Points on a hilly landscape, in no order, each with its height.
A climber steps from a point to the highest of its 2 nearest points, and stops where none of them is higher. Distance is the straight distance between rows; heights are no part of it.
Soz h=158: [-10   1 -14 -13   3   0   8  12  25  11 -20 -30  22  -2 -15 -27  -2 -19
  -1  14 -16 -25   3  27  20  22   0 -42   8  -4 -27 -15 -11  14 -49  10
 -25]
lun h=448: [ 18 -12  -6   5  18  -6  12 -22  52 -20 -16 -26  -2   0 -35 -13 -14  -9
   6 -15 -17  18 -20   6 -32  10 -21 -27 -20 -14 -10  11  -3 -16  21  20
  11]
lezo h=124: [ -3   1  15   1 -22  17  11 -11  19 -16  -7  -4  19   9 -14  -5 -20  -5
   4  -3   1   4 -10 -31  -9   1  13  -1   2 -28  29 -12  -3  -8  -8  -7
  -9]
Bip h=353: [  5  12 -12  -4  17   7  37 -25   6  -7  13   8  10 -10  14  10 -24  14
 -14 -12   7   0  26 -16   7 -19  15  34   5  25  31  -7 -11  25  -6  -7
  -9]
voge h=206: [-12  -2  15  -6 -10  22  39  -9  34 -21  -5  -6  36   3 -23 -38 -32  -8
  -4  -7 -23   9  -7 -39   4  15  12 -24 -15 -19  37 -11 -13   7 -34 -20
 -18]
beza h=423: [ -6 -18  -1   0 -14  -7 -32  18 -38  17  -1  17 -19  -5  23   9  27  11
  18   8  14  10  -8  16  -4 -11   9 -10   6  -9 -35   7  10 -31  -6   9
  18]
rebep h=152: [ -8  36 -10  12  30  -2 -35  24 -20  33  25  29 -26  -7  34  13  38   0
  -3  12  -5 -27  23  32  30   3 -21   7  15  42 -31  -3   7  20 -21  -2
  -6]
kove h=404: [ 13  28   2  -1  15 -18 -20  17 -25  -5  13  15 -33   2  15  11  29  -3
 -15  10   3  -9  -1  11  11   0 -11  31  -6  22  13   2   8  14  28 -10
  19]
Dov h=425: [-17   1 -11   9  12 -20 -24  34 -22  25   8   1  -5  17  31  -7  20   9
   2   9  -3 -30   5  29   8  -2 -14 -29  12  22 -52 -16   2 -12 -43  11
 -27]
bar h=376: [ -6 -24  14   3 -31  10 -27   8 -15  10  -7   5  -7  -4   6   3  20  -3
  16   9  13   9 -13  -3  -5  -5  11 -12   4 -29 -17   8  13 -27   0   4
  23]
laren h=482: [-16  -6   5 -29 -18   9  16 -28 -44  25   4  28   9 -14  15   8 -30  17
 -25 -11  15  20  22 -27   6 -15   4  65  -9   6  19  -4   7  36  29 -24
   3]
nofa h=534: [ -2   5  -4   1  -5  -2   9 -21 -12  -4  -3   8   4   6   9  13 -20   9
   4 -12  20   3   8 -23   5 -16  21  29   5  -1  29   2  -9  19  12  -3
   2]
nodog h=507: [-14  11  13  13  -4  -5 -21   7 -29   9  12  21 -18  -8  33   4  15   4
 -11  -7  20 -16  14  -4  24 -24  17  36  -6  24  15  -7   5  18  -9  -7
   8]
nubi h=281: [  2  -7 -18  22  28 -27   1  23  21  -7   2 -33   8   4 -15 -11   4  -1
   9  -5 -13 -17   7  28   3  -2 -49 -40   6  32 -27  24 -15 -18 -21  25
   5]
suk h=296: [ 10  16 -11   3  31  -1  29 -18  14 -16   9  10   2  -1   3  10 -19   8
 -13  -7  -2  -8  13  -6 -10  -8  14  17   6  22  34 -14 -14  19  -6   5
 -17]
gef h=505: [-32  -4   0   5 -40  -2 -30  25 -22  28  -2  11  13  -6  27 -12  22  -9
  25   6  -3  -5 -18  -2  20  11  12 -34   5 -16 -31   0   9 -35 -32 -14
  -7]
Gagav h=345: [ 13 -25  26  -7 -17 -32 -34  19 -49   0   1  13 -24   8   7  15  19  12
   5   7  15  25 -24  -8 -13  -4  11  19 -17   2   3  33   3 -20  48  -7
  35]
Ver h=183: [  1  -3  17  -5 -10  22  29 -14  37 -26 -16 -14  30   1 -20 -29 -22 -11
   6   1 -14   1 -16 -34  -3  16   8 -22 -14 -26  32  -9  -6  -7 -22 -10
  -6]
deluv h=493: [  2 -19 -12   1   5  12   8 -11  33 -10 -20 -32  18   8 -29 -17  -1 -18
  24   4 -25  13 -28  22 -20  11 -21 -40 -12 -13 -20  17  -3  -8   1  28
   2]
Nas h=247: [-32  -7  11   3 -26   9 -17   7   9   4   0  19  -4  -2   9   1   2 -11
  10  -2  -2 -11   4  -4   6  -3  21  -2   6 -11  11  -7  -2   1 -19   4
 -16]
Pab h=388: [-23  -3   1 -16 -49  10  14 -29 -53  30  -8   7  -3 -10  11   8 -15   5
  -3   3   5  27  -4 -36  23 -17  37  55 -16 -23   5   6  10  22  38 -39
  -2]
Gasev h=519: [ 10  54  -7  -7  35  -9  18  -8   4   4  20   9   1 -12   6  25   9  -7
 -42   7   1   5  35   9   8  -7 -30  42  17  36  39 -15  -5  32  16 -25
 -12]
piron h=371: [ 10  18   1  -1  13 -17 -26  20 -14  -5  15  19 -38   9   8   8  30   6
 -11  11  -3   3  -1  25   9   7 -30  19  -3  19  -1  10  10   7  31   2
  18]
saket h=331: [ 13  14   5   6  12 -17 -18  20   5 -13  15  11 -28  10  -9   7  13  14
 -17   3  -3  15   0  27   3  12 -48  15   0  17  -1   8   8  -2  28  12
  15]
Mun h=294: [ 17   1   6   9  13 -15  -9  19   0 -11  11   6 -29   0 -20  -2   2  10
 -18  -6  -5  16  -5  20  -7   6 -37   6  -5   7  -6   6   5 -10  24  17
  18]
mitir h=495: [ 10  45  -2  -3  25 -17 -23  15  31  -6  16   9 -25   3   5  13  27   3
 -19   1   9 -11  25  28  17  16 -41  27  18  38   5   0   6  19  21  -2
   2]
Rusab h=405: [ 11  33  -5   3  22  -5  15  -5 -18  -6  11   8  -6  -8  12  14  -2   0
 -20  -2   7  -6  15  -4   8 -15   2  41   1  30  33  -9  -5  25   2 -11
   6]
kiza h=141: [ 22  -1   4 -11  23  13  24 -23  55 -23 -17 -27  16  -2 -28 -16 -12 -11
  -3  -8 -14  -1  -8   0 -29  17   1 -28 -15 -15   5  -9  -2  -6  -6   8
  -9]
ded h=153: [ 34  -3  -5  -2  26   3  36 -26  32 -26  -2 -19  17  -9 -30  11 -28   2
 -10  -4   3  18   1 -14 -33   0   6 -12  -7 -21  27 -12  -9 -15  14  -5
  -4]
kefis h=154: [ 25   0   7  -6   8  16  27 -25  44 -28 -15 -27  23  -2 -26  -9 -16  -9
   1  -2  -7   4 -13 -16 -27  11  10 -19 -13 -22  21  -8   0 -16  -2  -2
  -2]
vop h=379: [-10  -2 -18 -21 -11  31  49 -38  32   0  15  12  28  -6  13  -6 -36  19
 -11 -17 -14   5  38 -28  15   2  23  17   6   0  21  -8  -8  30   9 -34
 -32]
zufib h=429: [ 14   4   1  -7   8 -20   6  -7 -36 -12   0   5  -5   0   4  22 -10   1
   2  -1  19   4  -2 -16   2  -6   9  35  -7   6  31  12  -8  13  35  -9
  23]
reso h=240: [  2  -6  -2   5  20   2  -8  20  -2   0  10  14 -19  -3  -8   1  10   1
  -4  -3  -5 -11   3  21 -14   2 -16  -3   4   6 -19  -7   3  -2  -1  22
   0]
bod h=434: [  0   7  -1   6  16  -3 -18  19 -18   0  13  27 -32  -2  15   6  21   0
  -1   4   1 -15   2  18   1  -1   1  12  -1  15  -7  -3   5  10   1  15
  10]
busag h=155: [ 25   1   1  -3  32   1  20 -14  43 -18  -5 -18   5  -7 -30 -10 -16  -2
 -16 -18  -9  -3   2   2 -34  14  -6 -17  -8  -6   4 -14  -3 -10   2   9
  -8]
vefur h=459: [ -1 -21 -12  -3 -13  17   7  -1  18 -10 -25 -29  22   7 -17 -23   3 -16
  32  19 -22   3 -34  19  -3  15  -8 -45  -9 -10 -22  12   2 -11 -13  21
   1]
Pufin h=548: [ -9  12   3   9  -6  -5  -6  -6 -30   5   7  12  -6  -3  23   5  -3   7
 -12 -14  22  -8  15 -15  21 -24  16  42   0  22  24  -7   0  20   0 -11
   6]
vosu h=394: [ -1 -21   6   1 -26  14 -17   5  -1   6 -11  -6   1 -10  -2  -4  17  -8
  18  10   1   0 -14   0  -3  -3   7 -17   1 -23 -21   6  12 -29  -7   7
  17]
safof h=261: [-16 -11  16   3 -25  10 -18   6   4  -2  -4  11  -2   0   2   0   3  -8
  10   1   9  -5  -6  -7  -5  -5  17  -2   7 -24   4  -6   3  -8  -9   6
  -3]
Lozib h=412: [-11   9  -8  21  17 -19 -28  39 -31  21  16   3 -14  20  31  -3  23  11
   6   2  -1 -20   7  31  -1  -6 -31 -32  16  34 -53  -4   2 -20 -34   6
 -12]
Dava h=400: [ -4  -6  10   3 -30  15  19 -25 -15  -3 -10   0  15  21 -10  10 -28   6
  10   3   7  28 -19 -44  -2   0  12  15   3 -44  26   0  -4   2  25 -13
   1]
somi h=533: [-12   4  -2 -15 -12   3  12 -18 -42  18   8  20  11 -10  17  11 -23  13
 -20 -12  19  12  26 -24  15 -21  -1  60  -3  17  23  -5   2  31  16 -20
   9]
sabab h=540: [ -8  -5 -10  -2   0  -9 -13  21   5  16 -15 -35  15  15  11 -31  11 -13
   8  10  -9 -27  -6  30  18   5  -5 -50   8   6 -45  -7  -2  -5 -40   6
 -27]
Pugon h=359: [ 12  16  -4  -9  17 -10  20 -12 -27  -9   7   7   1 -10   9  23 -12   1
  -9  -2  14   4  10 -16   8 -13   1  44  -4  16  35   4 -10  22  20 -12
  19]
Buf h=469: [ -7  14   5  10  11  -1 -24  13 -24   8  12  28 -29 -10  30   7  27   1
  -4   5   7 -21   8  11  16 -11  10  25  -5  23   1  -5   7  16 -10   4
  12]
roz h=190: [-27   4 -15  10   7 -10 -21  20 -14  29  10  26 -16  -7  31   7  22   6
   4  12  -8 -36  13  26  21   0  12  -4   3  26 -27 -10   0   5 -40  16
 -24]
Kuri h=216: [  5 -14  -6   8  15   0  -6  15  -1   5   3  -6 -11  -8 -13  -7   8  -1
  -1  -7  -8  -6   3  22 -12  -3 -22 -15   4   1 -31   2   5 -15  -3  20
   6]
zozup h=143: [ 18  11  -3   4  37  -6  19  -1  23 -20  10   8  -6   0 -20   1 -16   8
 -22 -13  -3  -3   6   7 -28  16 -10  -2   2  11  18 -19  -8   1   7  11
 -11]
Lib h=167: [-16  22 -13  15  22  -4 -28  19 -22  32  19  29 -24  -5  35  10  31   6
   2  14  -7 -34  18  28  26   2  -6   1   7  38 -31  -9   4  15 -34   8
 -14]
Bab h=254: [ 21   1   9 -11  21  16  40 -22  57 -27  -5 -19  47  -3 -22  -9 -30   1
 -14   5 -15   6   5 -20 -13   5  17 -20  -5 -17  38 -16 -12   5 -24  -8
 -34]
tima h=319: [ -8  -3  11   4 -15 -13 -22 -13 -47  13  -5   9  -8  10  21   8  -4   7
   5  -7  26   2   0 -29  18 -19  22  33  -4  -6  18   9   1  16  29 -16
  14]
Kinag h=535: [-29  -8   0   2 -33   5 -20  24  -6  19  -5   5  19 -13   8 -12  13 -17
  18  10 -10 -13 -11   0  20  12  11 -32   3 -15 -19  -4   3 -19 -36  -8
 -12]
Tesa h=453: [-10  -8  -6   5 -13 -11 -31  24 -38  24  -6   4  -9  -1  32   0  26   9
  21   6  10   1 -12  21  -1 -13   5 -21  10   0 -51   2  13 -41 -23   4
   0]
vev h=472: [ -8  21 -16  18  21 -12 -30  38 -25  16  24  18 -18  15  26  11  28  11
   8  10  -5 -17  15  35  12   3 -39 -19  22  40 -42   6   4  -5 -20   2
  -6]
puf h=526: [  2  33  -5   2  22  -9 -27  26  16  -2  21  18 -30   5   8  13  31   3
  -8   4   0  -9  21  35  17  12 -44  16  16  34 -12   7   6  16  14   4
   6]
lupig h=202: [ 25   2  -1   0  14  -9  18  -7   4 -23   2  -2  -6  -3 -23  12 -18   5
 -10  -8  11  12  -5  -3 -30   1   7   5  -2  -7  22 -10  -6  -8  20   4
   5]
kipu h=271: [ 17 -13  11  -1  -6 -17 -12  11 -23 -15   3   6 -18   6  -9  13   4   3
  -2  -3  20  13 -15  -3 -19  -4  15  14  -6  -7  11   8   3  -6  28   4
  24]
bapog h=168: [ 14   3   2   1  21  -2   8   3  12 -17   3   6 -12  -3 -16   1  -9   0
 -13 -10   3  -5   0   5 -29   5   2   3  -1   0   8 -16  -5  -1   5  14
  -6]
musa h=295: [ -8  -6  15   6 -15 -11 -25  -2 -30  -1  -2  16 -16  13  18   8   5   3
   7  -5  26  -1  -3 -17   5 -14  26  20   0 -11  14   6   1   8  19  -3
  17]
Vopo h=437: [ -6  -4   0  -4 -22  16  28 -36  -4  -3  -6   4  19  15  -4  14 -35  11
   9  -1   3  29  -7 -41  -1  -3  13  18   4 -37  29   2  -9  14  24 -11
  -6]
Gisel h=413: [ -1 -22  -1   1 -28  19  -7  -1   6   1 -17 -17  10  -6  -6 -14  14 -13
  29  14 -10  -1 -25   3   2   5   1 -28  -6 -21 -21  13  12 -27  -8   9
  17]
bakug h=245: [ 20  11 -10  -1  31  -7  29 -15   5 -24   9   9  -2  -3  -8  18 -22   6
 -11  -5   6   7   4  -4 -19  -1   6  11   1   4  35 -11 -14   9  15   3
  -4]
zadu h=104: [ -1  -5  14   6 -25  21  25 -18   6 -16 -11  -5  23  14 -16 -18 -30  -4
   6  -2  -9  13 -20 -47   0   7   5  -6  -6 -42  34  -9  -4 -13   1 -16
  -1]
dipa h=352: [ -5 -21  26   6 -36   9 -25   0 -17   1  -6   4 -10  10  -2   4  10  -3
   9   5  19  13 -18 -19  -6  -3  14  -3   0 -37   1   8  12 -19  14  -2
  25]
Bavo h=142: [ 33  -4   3  -3   7  15  35 -31  38 -29 -11 -26  28  -1 -27   5 -23  -4
   1  -1   0  16 -11 -26 -26   5  11 -15 -12 -30  30  -7  -5 -18   6  -9
   1]
fezuf h=260: [  7  -2   0   5  14  -7 -11  22 -11  -6  13  17 -30   1  -6   1  12   4
  -8  -2  -3   1  -2  23 -10   2 -19   5   0   6 -13   0   6  -3  13  17
  13]
mut h=420: [-26  -2  -3 -30 -48  21  27 -29 -40  26   2  20  -1 -21  11   8 -21   6
 -18  -4   9  25  10 -29  13 -10  36  57 -14 -18   8  -6  15  28  34 -44
  -7]
gab h=483: [-11  -7 -11   0   7 -11 -16  28  -7  22  -6 -16   9   6  12 -14  12  -3
  -1   8  -7 -30   3  27  10   0  -6 -33  11   8 -45 -14   1 -10 -40  13
 -28]
salag h=346: [ 30 -10  11   5 -11  -4  18 -20  10 -20 -12 -28   2   1 -35  13 -14  -1
   3  -4  14  27 -21 -23 -29   3  13  -3 -15 -26  17  11   3 -24  28  -7
  29]
Met h=481: [-23  -2   0   3 -33 -12 -33  25 -27  27  -6   5   2   0  37  -8  25   1
  28   7   6  -2 -16  11  12  -1  11 -29  10  -9 -46  -1  11 -45 -29  -8
  -8]
tebak h=255: [ 16 -24  17   8 -28   8  -5 -13  10  -8 -14 -22  -6   4 -19  -3   8  -9
  15   3   2  19 -34 -15 -17  -1  10 -11 -16 -31  -7  22  12 -26  17   6
  41]
nadi h=166: [ 14  -5  15  -7  -6  22  23 -21  41 -30 -19 -21  21   0 -22 -19 -14 -13
  11   2 -10  -1 -21 -18 -16  16   8 -22 -14 -24  20  -5   1 -14 -11   1
   2]
Paga h=516: [ -6  26 -13  11  19 -12 -32  37 -11   9  26  18 -23   9  19  18  32   9
   5  10  -5  -6  19  41  19   4 -49  -8  24  39 -32  15   5   0  -4   2
   2]
Rede h=159: [ -2  -8 -13  -8   8   5   5   6  22   8 -22 -34  20   5 -15 -24   3 -15
  10   8 -14 -22  -3  27   8  18 -11 -43   5   0 -34  -2  -4   4 -29  17
 -19]
nofeg h=428: [ -5 -23  -9  -6 -15  22  21   1  23 -19 -27 -24  27   3 -24 -31  -7 -16
  31  24 -20   2 -36  15   1  29  -5 -46 -14 -12 -12   8  -2  -5 -23  19
  -1]
favos h=325: [ -5 -29  31   8 -43  16 -24  -4 -23  10 -12  -1 -10  11   1  -4  16  -4
  13  11  11  20 -27 -25   0   3  11 -13  -5 -43  -7  16  16 -31  16  -7
  38]
Zefaf h=120: [ -5  19  -9  12  30   3 -18  22  -4  11  21  28 -26   0  13   8  22   0
  -4   6 -11 -27  17  26   9  10 -21   4   8  31 -20  -6   2  20 -14  14
  -5]
Muk h=468: [  5 -19 -10  10  14  -8   2 -12  35 -10 -14 -28  -1   0 -30 -12  -5 -14
  18  -6 -21  18 -25  13 -22   1 -28 -30 -11 -15 -23  22  -4 -17  17  30
  12]
turol h=214: [-41  -3 -10   0 -13  -8 -19  17   1  26   9  21  -6  -9  23   5  13  -6
   4   3 -11 -31  18  21  25   2  27  -8   2  17 -11  -6  -5   6 -44  10
 -31]
virin h=401: [  0 -19   5  -4  -8 -11 -33  21 -39   6   5  23 -28  -3  18  11  27   9
  11   6  14  14  -9  15  -7 -11   8   1  -3  -4 -23  13   8 -17   8   9
  28]
kani h=378: [  4 -21  18  -8 -11 -19 -37  19 -46   2   4  21 -32   5  18  12  25   9
   8   5  18  16 -14   4  -8  -7  12  12 -10   0  -7  22   5 -13  27   1
  35]
Sal h=208: [-22  -7  -4  -8   0   1  -9  18  11  15  -5   7   6  -9  -2  -1   4  -8
  -2   9 -12 -27  11  21   4   6  10 -14   7   2 -15 -16  -5   4 -39  19
 -30]
zite h=486: [ 10   2  -1  -3   3 -11   6 -12 -20 -15   0   7  -3   5   1  19 -14   5
   4  -6  23   5  -1 -17  -5  -9  18  26   1  -2  30   4  -9  14  22  -1
  13]
muri h=229: [  3   0  13 -10   3  19  44 -14  51 -28  -6 -13  47   1 -24 -27 -32  -3
  -9   2 -22   8  -2 -32   2  15  15 -26  -9 -17  40 -11 -11   7 -37 -18
 -27]
pamum h=461: [ 15  46  -7  -3  29  -6  17  -5 -12  -1  17   8  -4 -10   9  19   5  -5
 -30   5   1   1  21   0   9 -11 -14  42   5  32  37 -11  -6  27   9 -18
   0]
nerul h=381: [ -4 -17 -20  17  15 -16  -7   7  15   1 -14 -41  16  17 -11 -18   6  -9
  22  -5 -17  -2 -15  25  -8  -3 -30 -53   5   7 -32  25  -9 -14  -8  26
  -4]
kov h=312: [  0   0 -10 -14  12  11  40 -28  42 -17   9   2  31   4   1   4 -32  14
  -9  -8 -14   2  26 -14  -3  -8  27   7   7  12  37 -11 -18  20 -18  -7
 -42]
suzit h=172: [ 30   2   0   2  24  -2  23 -13  29 -23  -2 -14   2  -8 -29   1 -20   2
 -16 -14   1   8  -2  -4 -35   6   1  -9  -7 -10  17 -14  -4 -14  14   3
  -3]
mabi h=348: [ -6  -3 -17 -21   3  20  49 -30  43  -7  15   5  33  -2  11  -1 -35  18
 -14 -13 -13  -3  44 -18  14  -2  28  13   9  19  28 -12 -14  29  -9 -24
 -39]
nazad h=389: [ 35 -11   6  10  -1 -14  14 -20  19 -19 -15 -29 -11  -5 -40   5 -14  -2
   0  -5   3  32 -26 -12 -28   1   4  -7 -22 -21   8  14   0 -25  33   1
  28]
mateg h=406: [ -9   1 -14 -17 -12  23  42 -42  18   4   8  11  19  -9  13   0 -35  19
 -10 -20  -1  10  31 -28  14 -10  19  27   6   0  22  -5  -7  28  11 -23
 -19]
fege h=367: [-24  -3   2  -4 -43   0  -2 -23 -56  30  -6   5  -5  -1  19   3 -10   6
  -3  -4  13  20   0 -31  28 -24  34  48 -12 -15   5   2  10  19  35 -35
  -5]
dop h=439: [  4  28   6   6  16  -6 -22  15 -25   4  15  21 -29  -6  25   8  29  -5
 -16   6   6 -17   5  10  14  -9   1  32  -4  25  10  -4   7  22   5  -7
  14]
bima h=562: [ 10  60  -6  -3  32 -19  -3   2  15   8  17   6  -7  -8   6  19  20  -4
 -42  -1   8  -6  35  13  11   3 -33  38  23  40  33 -16  -1  29  18 -19
 -11]
Vom h=610: [ -9 -12 -10  -1 -26   7  -8  17   2   4 -21 -21  20  -2   3 -26  13 -15
  30  20 -14 -14 -25  10  19  14   4 -45  -3  -6 -31   6   5 -18 -28   0
  -5]
kof h=243: [ 17 -14  10   3  -1  -9 -12  12 -11 -10   4   3 -22  -3 -13   3   6   0
  -4  -6  10  12 -13   9 -21  -6   5   5  -6 -11  -7   5   7 -12  18  11
  20]
varu h=89: [ -6  11 -14  11  27  -4 -14  34   3   5  25  17 -11   6  -2   8  14   4
  -2   5 -11 -23  21  31   3  13 -42 -10  18  35 -31   0  -3   7 -18  16
  -6]
dol h=306: [ 15 -19  18  -3 -14 -26 -20  11 -40 -10   0   6 -17  10  -3  16   7   7
   3   1  22  18 -18 -10 -16  -4  16  18 -11  -4  12  21   2  -9  43  -3
  30]
depo h=485: [ -3 -13 -15   7   7  -8 -12  15   4  14 -16 -39  12  17   5 -25  14  -7
  15   1 -13 -21  -6  28   4  -2 -15 -52   8  10 -44   7  -1 -11 -24  13
 -15]
deveb h=484: [ -7   2  -7  -4 -15  10  24 -33   6  -4  -1   7  16   9   5  10 -31  12
   6 -12   6  14   8 -31   4 -11  19  20   8 -14  31  -1 -12  18  13 -10
 -13]
dun h=137: [ -2  -1  15  -5 -10  14   5  -4  29 -14  -8  -5  13   0 -13  -5 -11  -7
   1  -2  -1  -6  -5 -13 -16   1  14  -3   3 -19  19 -13  -4  -7 -17   4
 -14]
Nuker h=427: [ 27  -9  -3   9  12 -13  12 -23  39 -16 -15 -26 -11  -4 -38  -9 -16  -6
   0 -11 -10  24 -23  -1 -30   6  -9 -16 -21 -18  -2  12   0 -21  28  12
  19]
Doba h=332: [ -3 -14 -21  13  26 -20   1  11  29  -5 -10 -40  16  10 -21 -15   0  -9
  15 -10 -14 -12   2  28  -5   3 -39 -47   4  21 -27  21 -15  -9 -15  30
  -1]
dakuf h=564: [-14 -12   0  -3 -24  11 -12  18   5  11 -13  -7  15 -15  -1 -10  12 -13
  17  14  -8 -16  -9   6  12   8   8 -27   4 -15 -21  -3   4 -18 -28   1
 -10]
lumel h=231: [-36  -7   1  -1 -18   2 -16  14  10  15   2  18  -3  -8  13   4   8 -11
   6   2  -8 -23  13  11  11   1  22  -5   4   3  -1  -7  -6   4 -33  11
 -26]
Zema h=513: [  9  54  -2   5  31 -10 -10   9  24   0  20  13 -21  -1   5  10  21  -4
 -27  -4  -2 -16  24  16  13  15 -30  26  17  40  15 -10   0  29  12  -7
  -4]
leso h=56: [  0   2 -10  18  22 -10 -11  35   0   2  21   0  -7   2  -9   3  10   7
  -3   0 -11 -11  16  30   3   3 -52 -19  15  29 -33   9  -2 -14 -15  16
   5]
nagu h=280: [ 11  -1  -1 -11  22  10  37 -22  48 -22   4  -6  40   1 -13   3 -32   9
 -15   0 -14   6  15 -13 -15  -3  22  -6   5  -4  38 -17 -16  13 -20  -3
 -42]
dil h=438: [  0 -13 -16  16  14 -14 -13  13  -1  12 -10 -33   4  13   3 -20  15  -4
  15  -6 -13 -12  -6  24  -2 -11 -24 -47   8  14 -42  18   0 -20 -15  17
  -4]
Toku h=228: [ 20 -19  11   6  -9  -5  -8  -1   2  -6  -6 -15 -16  -7 -23  -3   6  -5
   3  -3   5  18 -20  -1 -22  -7   5  -3 -11 -22 -12  14  10 -22  20  11
  30]
Pid h=349: [  8 -16  21   2 -25  16  25 -26 -22  -6 -15 -13  18  20 -22  18 -28   5
  10   5  15  36 -24 -48 -11   7   8  12  -4 -50  24   8  -1  -9  37 -15
  18]
simu h=596: [-15   5  -2   1 -17   1   5 -19 -28  14   3   9   1  -2  19   3 -17  13
 -11 -19  21   2  21 -23  22 -23  17  43   1  11  21  -5   0  22  10 -18
  -3]
Nizop h=563: [-18  -4  -9   1 -25  -4  -8  29   2  10 -11 -18  20   1  10 -34  11 -20
  23  17 -11 -16 -26  11  30  19  10 -53  -6  -4 -36   1  -1  -9 -45 -11
 -12]
rilo h=304: [ 20 -14  16   3 -19  12  23 -26  -6 -15 -12 -22  16  13 -26  17 -23   3
   8  -1  17  30 -20 -42 -18   6   9   1  -8 -40  25   8   0 -19  28 -13
  24]
Vaked h=432: [  3 -20  -8   0 -13  15  -2  -2  14   0 -20 -27  12  -1 -11 -16  12 -14
  29  12 -18  -2 -25  14  -4   4  -4 -33  -5 -14 -29  15   9 -19  -7  15
   7]
kuro h=553: [ -4  28  -6  -1  18 -14 -39  27  -2   6  21  18 -33   5  19  17  41   8
  -1  11   1  -1  20  40  24   5 -48   9  17  32 -22  19  10   7  16   0
   9]
Geb h=139: [ -4  36  -3   9  30   3 -30  23  -6  20  24  25 -30  -7  23  10  35  -5
  -9   8  -7 -24  22  27  21   6 -24  14  13  37 -19  -3   6  27  -8   0
   1]
rame h=276: [-11 -13  14   5 -19   0 -24   5 -12  -2  -1  18 -14   6  10   8   8   0
   9  -2  19  -2  -5  -8  -4  -8  21   7   4 -19   6   0   3  -3   5   6
  10]
zani h=136: [ 15   6   2  -1  39  -1  16   3  37 -15   7  -2  -1  -3 -25  -8 -15   4
 -23 -18 -10  -9   9   7 -28  19 -19 -11   0   8   1 -19  -8  -3  -4  15
 -10]
Sezub h=347: [-21  -4   9   1 -30 -10 -18 -16 -62  30  -2   9  -7   4  26   1  -3   8
  -6  -6  20  12   3 -30  28 -27  26  46  -8  -7  10   3   7  18  32 -29
   0]
lebof h=433: [ -7   1  -9 -15  -6  16  33 -38  -1   7   6  12  15 -11  14   5 -33  19
 -11 -20  10  12  27 -27  13 -16  14  39   5   4  24  -2  -6  30  12 -18
  -6]
Vula h=398: [ -1   7  -8 -14   5  11  34 -27  -8   2  11  13  15 -16  16  10 -28  16
 -19 -16  14  10  31 -20  13 -20   6  47   3  20  28  -6  -7  29   4 -15
   1]
keked h=151: [  3  -3  14 -12  -5  20  11  -7  36 -15 -17 -17  16  -9 -19 -17  -4 -17
   7   4  -9 -10 -11  -5 -11  12   6 -19  -7 -21   6  -9  -1  -7 -21   7
  -7]
Mepu h=187: [-15  -5  -5 -14   4   4  -1  15  18  15 -11 -10  15  -9 -12 -11   0 -13
  -6  10 -14 -25  10  21   4  14   3 -23   8  -2 -19 -18  -8   5 -44  17
 -30]
zezof h=188: [  0 -12 -10  -2  16   6  -2   9  12  10 -10 -21   7  -5 -15 -14   5  -8
   6  -3 -12 -20   5  21  -8   4 -15 -27   6   1 -34  -1   0  -8 -17  21
  -9]
fepel h=290: [  9 -30  31  11 -38  10 -15  -9 -14   0 -15 -15  -7  14 -13  -1  12  -2
  12   4  11  25 -34 -29 -11   2  12  -9 -14 -37  -2  27  15 -29  24  -3
  46]
vegir h=451: [-26  -8   2 -36 -31  11  21 -30 -45  27   3  33   1 -17  17   7 -27  13
 -27  -7  16  20  21 -23   6 -11  20  66 -11  -4  14 -10  14  35  35 -33
  -6]

Where does a climber stop that starts at each point below?
rilo => nofa
kof => Vom
virin => Vom
Toku => vefur
nazad => deluv
Doba => sabab
Ver => lebof
bar => vefur
bakug => lebof
Rede => Buf

Two climbers start at each pair of points below. Name the first point that both come to, or write -.
Bavo and salag => -
rebep and leso => -
Mepu and varu => lumel
nubi and Soz => -

Call two points neighbours if one is among the 2 nearest of the other. Go from one point of each pair to the other, from neighbour to neighbour, staying as high as possible. Name the lowest point that can't be avoided.
Vom and kuro => Toku
sabab and kuro => Lozib
vefur and sabab => rilo
nofa and kuro => Pugon
kuro and bima => mitir
